Each row is a point on a landscape with many peaks, with its height.
A climber steps from a point to whichever of its 2 nearest points has the largest rise for the distance, and stops where none of them is higher. Distance is the straight distance between rows; heights are no part of it.
<71> h=605: [-16  20  22 -10 -14   0 -63  34 -22  31 -37 -29 -13  14 -32  23  35 -35
 -30 -49  -4   6   7 -16]
<792> h=625: [ 13 -35 -35  -2 -14   2 -42 -46 -44 -29 -34  35  25  37 -30  30   2  -1
  13  -4  19 -19  28 -13]
<325> h=60: [-16  54  38 -12  15 -25  66  16 -24   7  41 -49 -49  -9  -6 -29 -42  29
  -4  35 -37  33 -19 -17]
<389> h=3: [-23   9 -11 -11 -40 -22 -15   9 -22   7  -8  42 -24  20 -16 -31 -60  21
  -5   1 -16   7  32 -41]
<93> h=828: [ 30 -30 -43 -11  30  18  19  12  47  10  30  21  32  -1   7  56  34 -19
  14 -22  17  -9 -20  23]
<88> h=324: [  9   9  -2  18 -20 -21 -50  19 -35 -22 -31   0  -7   9 -11 -16  -3  27
 -14  -6 -18   5  35 -43]
<679> h=208: [ 55   3   9  14  -7  -8 -45  42  -3 -19 -21 -32   9 -18  14  30  26  13
 -10 -12  -5   1  20 -16]
<151> h=697: [ 20  -8 -43 -24  32  21  38 -11  43 -12  18   2  38  -6  -5  47 -19  26
  41  12 -23  11  20 -10]
<328> h=670: [ 48 -31 -48  -7  -9   3 -23 -57 -48 -27 -14  52  29  59 -30  50 -19 -16
  10 -10  46 -23  14 -14]
<731> h=534: [  3   4  -3  14 -44  10  -4 -30 -33 -28  -1  64 -23  27  38 -43 -63  22
  27  37  19 -15  -4  15]
<506> h=653: [  6  -5 -17  -4 -15   6 -59   2 -22   7 -36  24  -7  31 -12  50  30 -35
  12 -34  21  -9 -14  -2]
<313> h=563: [-16  49 -19  -7  10  22  56   9  19  -3  25   9   1   7  24  38 -36  33
  48  52 -45  33  -7 -15]
<581> h=459: [-22 -32  -3  21  29  10  18  17  46  27  13   8  36 -18  16   0  84 -26
 -14 -17  29 -26 -35  46]
<272> h=386: [-17 -12  15  12  -2  -6 -45 -12 -13 -19 -26  -9  -1 -14   7 -11  22  -9
  -3   7  -7 -14  17  15]
<566> h=377: [  4 -41 -17   9  31  20   5   4  35  38   6  21  49   3   6  31 106 -44
 -11 -46  48 -29 -38  39]
<674> h=752: [  1  26  12   8  14  -8  12  30   9 -14  19 -35  -8 -25  17   2  -8  27
   7  21 -40  21   3  -6]
<773> h=44: [-15  32  35 -27   3 -34  31  38 -19  22  37 -31 -56  -7 -13 -28 -40   4
 -20   5 -24  22 -13 -14]
<463> h=124: [ 50 -15 -15  28  -5  -4 -42 -13 -20 -54 -36   8  37   7   4 -18  -1  54
  18  10  -6  -5  40 -44]
<682> h=484: [-43  15  30  -9 -23 -23 -33   9 -36  25 -15 -14 -53   2 -25 -28  -4 -27
 -32 -15  -6   1  -9  -9]
<485> h=461: [ 36 -11  15   9  14  24 -16  32  57  47 -26 -41  51 -20   8  33  90 -34
 -37 -56  28  -5   7  23]
<696> h=448: [-14  11  28 -10   9   3 -33  48  20  44 -26 -36   2  -4 -21  15  43 -46
 -44 -47   2   7   5   5]
<390> h=509: [-18 -18   7  19 -31   5 -11 -52 -33 -35  -7  39 -22   5  31 -41 -32   5
  29  37  25 -18 -11  33]
<153> h=615: [ 29 -25 -43 -14  -9   3 -12  -9 -10 -19   6  50  10  31   1  38 -43   1
  26   7  17  -7  13  -2]
<676> h=350: [-17   2   5 -11  38   0  27  45  55  34   1 -44  19 -34 -12  -7  19  -9
 -31  -8 -31  10  16   4]
<148> h=562: [-31  23  41  -3 -37 -31 -14  -5 -48   8   7 -14 -72 -10  -9 -56 -21  -7
 -30  -2   9   2 -25  -7]
<750> h=535: [-15 -11  18  25  24   6   9  33  47  15  14 -19  16 -33  25   1  61 -15
 -16  -6   6 -12 -24  38]
<202> h=499: [-30  50  22 -14 -27  -1  58   6  -2  23  48  -4 -65 -16  32 -23 -65  12
  15  33 -10  28 -54   7]
<221> h=655: [-31  20  49   0 -20 -24  -1  10 -22   0  23 -38 -69 -31   5 -43   0 -14
 -27   3  13   5 -44  13]
<797> h=302: [ 43 -39 -33 -16  33  22   5 -25  34  29   3  11  52  14 -20  60  84 -48
 -11 -56  53 -25 -20  21]
<675> h=306: [  3 -44 -24 -11  43  13  18 -49  23 -30   6  14  45   1  -8   6  -6  -1
  34  20  -2  -7  22  17]
<8> h=788: [-12  29  65  14   5 -28  35  19 -26  -7  37 -71 -55 -30   8 -44  -2   8
 -27  17   4  16 -32  11]
<569> h=97: [ -2   5  15  31 -25 -11 -20 -23 -32 -39 -15  19 -16   2  18 -69 -30  36
  15  32 -18   0  18 -20]
<647> h=78: [-11  52  22  12 -21   5  45 -24 -29 -14  15   6 -26   7  21 -77 -79  62
  33  53 -44  35   6 -41]
<620> h=321: [  9   4  11  -7  22   8 -12  51  46  35 -13 -53  27 -23 -18  18  36 -21
 -38 -40  -5   8  26   0]
<106> h=764: [  2 -10 -42  -9  28  17  43  12  49  11  31  25  22  -1  11  39  -4   1
  30   6  -5   0 -14  20]
<173> h=508: [-34  27  26 -10 -67 -19  -8 -27 -45  20   5  14 -75  -3   5 -69 -54   5
 -23   0  16   7 -28  -8]
<156> h=580: [ 41 -12 -45  10 -28  -3 -21  -6 -23 -35 -12  59  16  43   3   9 -46  34
  24   5  13  -6  27 -38]
<158> h=276: [ 37 -51 -36 -24  49  15  30 -57  32 -30  17   2  63   6 -27  35  -2   0
  22   5  12  -8  24   4]
<439> h=261: [ 45 -44 -43 -29  32  14  17 -46  21   6  13  12  46  20 -41  64  40 -38
  -7 -37  48 -25  -1   8]
<92> h=221: [ -6 -33  -1   9  23  24 -19 -23  20  18 -43 -19  47  -4 -13  35  82 -29
 -21 -25  17 -27   9  35]
<68> h=86: [-11  25  21  19 -24  -2  16 -27 -23 -27  10   9 -25  -8  30 -78 -60  40
  28  41 -27  15   6 -13]
<201> h=279: [-19 -17  19  13   5  10 -42 -11   3  -1 -46 -30  21  -8  -4  16  59 -27
 -18 -10  -1 -17  16  24]
<424> h=669: [  6  34  52  18  19 -19  19  44 -16 -15  30 -66 -28 -23  18 -13   8  15
 -18  19 -19  18 -15   2]
<567> h=71: [-15  62  38  -6  -3 -13  67 -11 -40  -6  28 -31 -48   0   2 -67 -69  56
  19  53 -44  42  -9 -37]
<683> h=339: [-36 -37  -7  -1  30   7  12 -39  23 -24   4  18  18 -13   6 -16   2 -13
  24  28  -2 -15  10  37]
<76> h=600: [ 46 -25 -23 -15  25  26   5  23  66  39 -12 -22  53 -24  -1  45  71 -23
 -18 -56  24 -10  14  16]
<502> h=27: [-27  25  15 -33 -17 -37  21  28 -21  24  22  -2 -48   0 -26 -34 -71  12
 -20   4 -35  24   9 -35]
<727> h=408: [-45  -9  20  12 -10  -1  -2 -15   6 -12   7  -1 -30 -31  24 -33   4 -18
   1  18  10 -15 -26  34]
<489> h=466: [-11  10  18  20  34   9  34  66  61  43  24 -30  24 -34  19   0  67  -9
 -24 -17  -1   3 -30  28]
<741> h=639: [  5   4   8  13  16  -6  -7  39  24  -4  17 -26  -3 -26  20  16  20  -2
  -3   4 -14   3 -12  16]
<260> h=416: [-47   8   5  -2 -36 -11 -49 -11 -44  14 -48  10 -25  18 -25 -11   4 -14
 -16 -19  -8  -8  13 -15]
<9> h=417: [-16  27  11   5  46   3  59  67  58  46  27 -46  18 -36   4  -3  37   0
 -23  -2 -26  19 -23   9]
<548> h=616: [ -8  16 -27 -23   8   9  36  21  30   6  19   8   9  -3   0  29 -51  22
  32  20 -40  28  11 -21]
<578> h=758: [ 51 -35 -32  -3  18   0   4 -58 -33 -32  17  48  30  47 -17  56 -21 -31
   8   5  53 -24  -5  16]
<715> h=367: [-50 -22   5  -5   9   9  33 -35  28  -7  17  18  -8 -26  24 -39 -21  -8
  26  33  -3  -9 -14  47]
<622> h=109: [ 19  -7  -6  40 -18 -13 -34 -19 -24 -55 -36  29  18  23   3 -54 -19  54
  15  17 -17  -4  40 -48]
<661> h=157: [ 55  -4 -10  12   3   1 -24  12   4 -38 -15 -22  29 -15  13  24   3  42
  18  12 -19   6  32 -26]
<551> h=668: [ 37 -36 -37 -11  21  11  14 -28   5 -19  30  48  26  35  -4  55 -27 -21
  20   4  32 -13  -5  23]
<648> h=462: [-22  -2  15  25 -27 -10 -33 -21 -31 -24 -13   8 -33  -8  22 -28   2  -4
   5  19  10 -18  -9  20]
<579> h=575: [-33 -29 -22  -1 -12   5 -37 -55 -41  -3 -43  32   7  37 -21  23  19 -29
  12  -4  10 -27   5  17]
<559> h=14: [-18  31   9 -13 -39 -26  27  13 -28   9  16  28 -41  12  -6 -55 -89  40
  -5  20 -34  25  18 -47]
<738> h=245: [ 64 -46 -48 -33  41  11  39 -72  24 -18  16  -1  63   4 -54  51   5 -20
   0 -21  38 -19  18  -3]
<120> h=526: [-32  51   4  -9  -9  18  62  15  12  16  39  10 -35  -7  37   8 -54  19
  36  44 -29  28 -33   8]
<375> h=371: [-18   8  -7   3 -32 -12 -62   1 -42   3 -59   0  -3  24 -36  -3  11  11
 -21 -26 -12  -4  39 -48]
<372> h=469: [-33  33  27 -18 -50  -8  25 -13 -13  19  34   8 -74 -23  23 -47 -69   0
  -6  13  13  18 -47  12]
<337> h=763: [-11  13   8  -2 -17  17 -64  21 -21  23 -51  -3  -9  26 -18  42  52 -44
  -4 -49   9  -1 -18  -3]
<243> h=723: [ 35 -20 -17 -12  24  14  -1  24  50   9   3 -15  31 -17   5  44  44  -9
   1 -30   7  -3  -3   9]
<225> h=266: [ 36  20   8  10 -12 -20 -42  52 -19 -12 -11 -34  -7  -6 -10   5   3  21
 -23 -14 -18  12  21 -41]
<219> h=329: [-14 -16  16  16  18  25 -21  16  41  45 -37 -24  43  -8   0  20  96 -44
 -37 -40  25 -17  -2  34]
<777> h=556: [ 19   0 -26  11 -36   6   1 -12 -29 -23  -4  79   1  49  20 -31 -71  42
  28  25   3  -6  24 -17]

Where does a climber stop that starts at each point below?
<225>: <8>
<439>: <750>
<202>: <93>
<731>: <578>
<738>: <648>
<559>: <8>
<647>: <8>
<389>: <8>

Call two points neighbours if one is among the 2 nearest of the other. Go from one point of each pair to the other, from neighbour to neighbour, staying as high as possible. Name the lowest point that can't be avoided.
<648> / <674>: <620>
<674> / <8>: <424>
<674> / <93>: <372>
<578> / <337>: <579>
